Each row is a point on a landscape with many valleys, with its height.
A ball rolls from a point to the lowest of its 2 nearest points, and stops where none of them is lower. Distance is the straight distance between rows; heights are no part of it.
feti (h 56.8): [133 134 114 130 130 147 121 112 102 135 127 138 141 113 145 115 94 112 128 112 97 89 120 82 130 130 143 100 103 97 138 117]
Ges (h 69.5): [126 104 105 111 117 113 89 130 135 112 139 114 105 112 121 127 134 151 135 172 84 114 116 148 145 106 110 139 121 108 127 148]
getu (h 66.9): [104 112 125 137 121 158 110 116 109 153 111 159 162 125 143 125 86 117 137 155 97 114 169 133 158 132 125 123 136 93 144 113]
noda (h 61.4): [125 106 116 130 135 140 123 131 129 107 149 124 129 84 170 137 108 111 117 96 100 103 101 60 116 131 154 99 105 94 158 136]
napi (h 58.1): [135 162 81 122 92 130 170 130 140 138 141 117 118 128 135 128 147 139 150 127 168 136 111 128 146 150 157 115 103 141 197 107]
gefo (h 75.5): [95 120 158 159 86 134 139 122 110 137 111 152 159 151 152 133 116 138 126 103 142 133 147 136 152 130 141 123 143 134 113 121]
movat (h 63.1): [151 150 70 97 96 107 136 122 103 121 138 129 140 111 153 145 121 143 149 152 97 156 127 141 133 141 130 108 107 138 174 140]
Kedo (h 57.0): [123 150 69 123 108 101 129 136 117 104 140 126 129 114 176 145 106 138 130 157 109 141 118 113 140 120 122 121 99 163 142 136]
vil (h 50.7): [130 160 102 93 108 138 151 131 161 142 134 124 122 110 113 111 161 123 127 76 183 94 143 117 141 148 173 117 105 96 147 117]
bufeg (h 45.7): [142 86 123 135 175 167 112 149 119 93 119 114 89 112 129 177 150 151 150 139 121 152 134 128 112 105 115 127 102 161 179 123]
dudu (h 67.3): [122 101 160 167 170 162 90 151 127 123 121 139 137 117 120 98 137 155 168 157 107 139 174 128 125 107 105 168 131 112 153 106]
vas (h 73.1): [103 109 145 124 133 163 137 130 94 130 90 128 149 163 149 144 102 127 126 132 147 146 146 150 148 122 134 147 134 135 133 128]
sufa (h 61.9): [129 124 122 144 138 151 110 118 116 150 130 138 153 89 151 107 99 141 130 145 94 105 141 106 127 161 132 93 118 74 143 130]
zem (h 49.6): [125 106 117 139 151 162 100 119 110 66 143 128 97 103 122 160 118 130 141 164 106 129 116 134 132 99 137 126 100 116 142 79]
nes (h 61.2): [94 165 128 132 133 78 158 112 157 155 102 147 173 142 139 109 113 91 97 106 116 149 134 126 129 120 144 154 146 139 113 142]
zase (h 59.2): [137 162 140 126 168 96 176 144 152 172 116 114 152 133 99 131 154 115 133 129 189 148 130 152 137 139 133 177 143 124 127 153]
vit (h 63.7): [127 160 171 146 145 100 180 135 181 163 131 126 133 154 108 106 171 143 144 155 182 149 132 140 137 139 130 157 133 109 114 130]
nonog (h 56.3): [134 163 86 114 125 83 145 108 107 112 137 142 162 83 135 124 104 141 143 152 103 81 138 122 142 150 113 106 115 87 129 156]
Dibib (h 46.6): [123 156 129 117 112 141 137 128 157 142 146 151 138 141 139 112 137 117 135 67 146 98 148 111 123 156 169 103 138 86 131 151]
lodir (h 39.2): [147 96 135 121 153 181 138 141 104 94 129 116 103 118 141 181 131 128 120 122 142 151 94 161 114 130 139 108 111 161 166 114]
memar (h 54.5): [126 171 96 113 102 136 148 131 127 146 131 107 127 127 118 127 143 157 132 102 159 100 135 145 146 146 164 106 123 127 160 143]
puz (h 41.5): [104 156 116 112 97 133 141 107 142 139 138 147 120 141 135 118 148 131 128 101 136 113 129 117 129 134 162 130 160 99 100 127]
Latu (h 63.9): [121 146 102 116 107 126 151 137 130 129 152 104 120 132 148 155 150 159 114 148 139 153 122 130 135 128 115 109 104 184 134 131]
Rez (h 48.9): [112 179 122 122 131 90 182 108 130 147 132 130 171 133 102 117 114 92 112 146 171 106 128 125 146 137 132 152 132 108 120 122]
lomo (h 78.7): [151 82 138 142 128 135 72 140 95 97 105 127 101 149 112 146 126 132 127 130 135 125 120 133 109 143 108 130 113 163 129 129]
niba (h 52.9): [142 147 118 95 94 152 163 91 104 118 135 128 141 145 110 129 150 157 158 124 127 133 151 170 137 134 113 96 141 142 149 132]
Tig (h 18.4): [117 130 154 116 127 117 134 120 147 154 167 107 100 149 106 139 158 118 107 106 171 111 115 138 133 159 150 145 140 139 114 125]
vimos (h 32.9): [106 150 143 112 133 115 133 123 140 142 148 110 107 142 144 116 141 139 121 89 131 127 127 137 108 137 148 138 156 124 86 148]
nuri (h 62.4): [140 80 126 118 123 127 84 156 126 116 128 133 104 118 95 120 151 178 150 180 85 145 120 146 130 107 66 137 117 122 145 146]
Fuv (h 43.9): [106 114 199 162 138 123 157 146 182 162 139 142 126 140 147 112 144 104 107 93 159 144 107 107 125 145 130 146 146 131 96 143]
tam (h 75.2): [149 107 125 125 170 135 131 138 119 140 85 135 145 110 132 114 112 128 136 160 120 148 144 127 102 93 128 164 130 139 137 105]
mivug (h 44.6): [107 143 143 137 159 108 143 131 119 131 141 100 130 112 148 113 119 129 118 95 103 122 138 132 129 96 131 144 150 110 77 153]
lov (h 65.0): [117 167 122 107 144 89 151 122 141 148 107 138 145 148 141 119 112 69 115 82 126 117 121 123 129 134 166 154 146 110 106 154]
supe (h 54.3): [124 158 127 112 132 98 186 129 122 178 131 121 157 144 89 135 141 108 133 140 173 129 135 143 165 153 151 151 106 105 142 132]
lirip (h 33.8): [153 164 111 121 95 116 131 131 155 134 133 124 87 143 116 126 165 174 122 94 150 135 119 102 116 130 125 105 128 145 121 119]
Ninib (h 53.5): [122 79 118 134 144 147 83 145 112 84 135 131 93 122 90 158 168 161 149 177 100 162 142 123 107 119 79 122 101 150 165 109]
Ritum (h 84.6): [109 88 143 151 111 150 73 114 128 106 118 149 114 143 99 137 102 104 132 136 100 135 146 122 121 116 121 109 149 130 103 99]
Rup (h 41.0): [142 159 123 113 96 114 175 108 133 150 131 128 143 144 120 109 113 117 121 135 138 128 110 124 122 138 135 138 145 127 111 114]
Zeru (h 70.3): [94 131 133 119 130 139 129 122 90 145 94 140 180 121 144 145 80 113 136 144 119 147 160 148 154 110 133 148 142 111 145 117]
vamaf (h 67.8): [141 127 193 154 142 121 142 151 157 149 145 131 108 157 95 110 156 133 137 149 171 151 134 145 135 152 122 142 110 125 142 141]
fel (h 74.4): [131 116 151 144 166 158 85 138 128 123 148 102 101 101 128 115 121 167 116 136 114 154 130 116 102 130 103 119 116 168 144 107]
negi (h 41.3): [129 99 122 137 135 158 120 112 90 102 137 137 126 113 122 169 117 133 156 146 99 129 115 153 150 149 147 91 124 116 147 109]
nuz (h 75.9): [121 96 136 124 135 172 122 144 84 127 98 124 125 160 106 143 118 120 138 137 122 133 150 135 142 85 107 154 140 105 142 135]
vifup (h 39.3): [140 139 141 101 124 139 144 151 113 123 142 115 129 96 147 158 122 118 118 99 154 110 95 121 130 149 158 101 121 137 139 115]
laniv (h 22.2): [128 144 96 137 62 120 110 120 136 103 145 129 95 143 119 124 169 163 146 109 141 133 119 137 112 133 111 112 138 156 137 117]
fator (h 56.5): [123 108 121 139 136 159 118 133 130 95 119 138 105 108 126 130 105 94 145 150 110 100 147 113 155 92 139 135 124 84 123 89]
rifod (h 86.8): [135 119 105 100 93 126 103 112 115 147 148 124 109 159 105 113 129 133 112 128 120 122 132 158 123 148 99 138 116 166 144 137]
nof (h 71.6): [125 125 151 146 180 152 112 145 139 142 109 127 151 129 136 84 119 140 134 155 117 134 151 129 123 105 130 158 125 132 127 133]
zag (h 79.8): [96 134 154 123 125 124 143 114 132 125 118 141 170 139 177 140 122 96 132 77 104 121 148 95 138 104 142 127 135 87 104 153]
furud (h 81.6): [141 73 112 139 112 154 67 110 117 107 117 140 100 155 99 132 124 122 117 163 107 128 120 131 114 111 108 112 120 176 133 101]
savig (h 84.3): [130 98 98 111 84 158 86 117 116 126 147 130 124 148 112 134 109 130 106 151 118 121 117 139 129 128 103 115 112 176 161 108]
zir (h 30.6): [135 118 168 128 115 117 156 134 183 132 170 139 97 138 123 132 163 88 120 123 184 115 121 140 133 143 148 112 141 94 108 127]
Zeso (h 6.0): [117 132 117 139 99 117 97 143 136 102 152 123 88 124 131 153 153 127 122 98 152 139 132 139 99 159 110 99 131 179 126 109]
Vifip (h 75.1): [135 91 101 115 90 122 108 109 100 140 157 137 138 108 123 126 118 156 136 157 86 110 116 151 165 134 108 120 105 94 140 135]
dilef (h 35.4): [129 136 117 138 78 124 108 114 119 114 138 152 112 141 121 105 149 147 153 109 123 113 133 153 131 119 84 123 154 118 96 130]
mepi (h 38.8): [126 141 137 125 94 152 148 125 141 134 116 136 123 178 84 143 144 113 144 127 178 134 126 144 155 182 128 116 137 150 145 121]
luko (h 43.4): [147 139 154 117 136 123 168 154 150 128 136 107 133 109 133 145 114 93 99 101 164 112 93 106 132 141 148 111 143 129 110 144]
butif (h 49.8): [138 132 122 114 155 112 107 143 108 155 131 140 145 132 121 91 134 165 126 154 95 146 128 168 137 99 83 145 131 106 93 164]
levad (h 71.7): [155 106 192 146 162 141 106 159 138 152 124 133 112 152 127 102 124 129 122 115 148 141 120 117 112 159 122 163 112 142 136 136]
Gar (h 77.5): [75 160 138 139 104 130 143 116 118 159 108 154 170 142 163 137 129 131 115 74 129 114 167 121 167 126 144 102 134 104 106 138]
vasi (h 78.5): [161 96 145 139 177 129 106 156 117 100 88 120 121 106 153 137 114 113 135 138 133 136 122 118 100 106 146 142 133 104 118 119]
Bib (h 17.4): [146 151 154 135 151 143 166 125 138 126 131 147 130 146 110 139 137 147 141 129 159 180 129 156 119 163 130 115 129 154 115 100]
fon (h 31.4): [126 131 121 127 103 163 131 130 95 106 128 122 114 163 99 159 141 129 131 117 157 128 109 141 126 182 104 100 112 167 164 131]
sala (h 49.4): [114 99 182 134 152 131 146 146 156 149 107 139 126 137 161 118 121 87 91 102 142 135 107 120 117 109 158 167 128 116 109 137]
nanin (h 75.4): [128 101 149 163 139 123 66 139 134 125 118 139 111 164 118 105 127 141 121 120 121 137 132 121 93 149 109 141 124 146 119 143]
Regi (h 62.0): [124 97 148 145 140 145 98 140 147 117 112 130 108 120 118 125 130 114 152 160 106 138 171 128 136 79 111 162 129 91 109 93]
lom (h 61.3): [105 116 125 120 153 137 102 115 157 140 88 141 135 143 139 135 114 87 124 115 104 131 145 94 121 69 143 156 165 106 118 118]
Kufit (h 10.3): [127 123 94 111 135 104 141 112 79 137 112 131 177 113 120 103 94 114 101 161 107 104 132 134 128 91 105 134 140 112 110 132]
Gapi (h 35.9): [136 118 106 108 121 128 128 122 95 121 132 105 141 103 121 105 101 125 106 166 91 119 105 115 121 78 112 109 126 137 132 120]
Zafu (h 49.5): [144 116 119 132 118 140 118 94 114 124 139 109 114 128 143 119 104 110 123 124 89 103 108 90 128 101 130 114 135 132 111 119]
kar (h 37.6): [104 114 173 141 113 102 170 123 193 159 151 149 130 149 132 140 153 86 119 88 171 117 127 129 150 113 148 128 147 118 100 136]
Rifur (h 47.6): [132 158 77 133 109 74 128 99 116 92 137 127 141 93 145 132 120 129 126 126 100 102 121 105 121 129 122 114 126 132 121 152]
rir (h 32.5): [143 114 135 132 145 142 140 129 104 108 125 121 113 113 143 151 115 137 126 121 137 130 110 152 120 144 163 111 124 154 128 118]
zaso (h 21.2): [120 135 137 141 117 129 120 149 105 108 133 116 98 135 101 152 160 140 120 116 167 133 118 135 99 184 94 120 109 202 138 121]
bopu (h 33.7): [132 130 94 102 118 104 137 131 96 151 109 141 173 124 124 125 125 150 123 148 103 130 116 156 129 93 94 126 140 101 103 154]
tiz (h 55.4): [96 119 146 130 158 114 139 129 170 148 90 113 158 133 143 103 104 89 94 129 108 135 129 101 107 105 146 177 145 133 120 136]
mudi (h 69.6): [123 133 136 127 139 148 125 133 122 135 155 95 112 123 119 127 141 174 116 149 108 157 119 140 119 134 104 116 126 172 122 134]
Guk (h 54.0): [120 111 136 146 147 108 119 111 131 111 127 108 117 109 140 114 116 107 127 115 88 114 116 104 132 91 142 132 136 84 103 156]
Sorom (h 79.3): [124 150 86 126 78 137 114 113 134 131 156 145 135 110 138 113 126 153 147 138 92 106 117 148 149 157 120 82 137 99 143 135]
Leme (h 78.6): [137 118 126 137 162 136 86 152 142 115 152 112 89 100 155 142 121 152 118 148 103 152 132 103 120 97 130 112 88 160 127 99]
zotaf (h 45.5): [149 136 136 143 104 131 143 121 113 116 117 125 112 158 126 124 131 145 168 132 127 139 136 177 141 133 96 105 142 148 113 131]
Galo (h 81.5): [158 112 120 143 182 134 85 156 158 102 113 118 116 79 136 111 149 123 145 161 106 132 131 89 89 102 131 146 134 107 134 110]
kat (h 31.1): [165 171 137 127 118 110 154 125 156 133 125 125 127 139 105 109 135 140 131 117 155 147 119 134 118 146 144 122 133 148 107 101]
figit (h 36.0): [150 139 138 107 149 80 170 125 163 119 124 105 144 106 131 135 124 89 102 104 146 114 87 81 97 141 155 141 133 130 115 150]
kovon (h 36.1): [143 155 92 130 136 68 132 107 120 112 116 135 165 112 115 123 104 114 106 104 138 103 143 110 114 147 122 149 155 139 103 160]
punug (h 21.0): [157 154 111 115 161 73 134 119 129 127 112 106 137 106 137 122 136 130 115 122 142 123 124 108 99 145 145 155 124 140 112 154]

Call two points neighbours if one is among the 2 nearest of the other. Go from one point of each pair to the other, from neighbour to neighbour, staying as low as possible. Name the highest point that can't be avoided.
Tig and Zeso | memar
Tig and Kufit | Guk
Zeso and Bib | lirip
punug and rir | luko

For each start below, name the point where the ball stops.
napi | vimos
nof | rir
savig | Bib
Vifip | rir
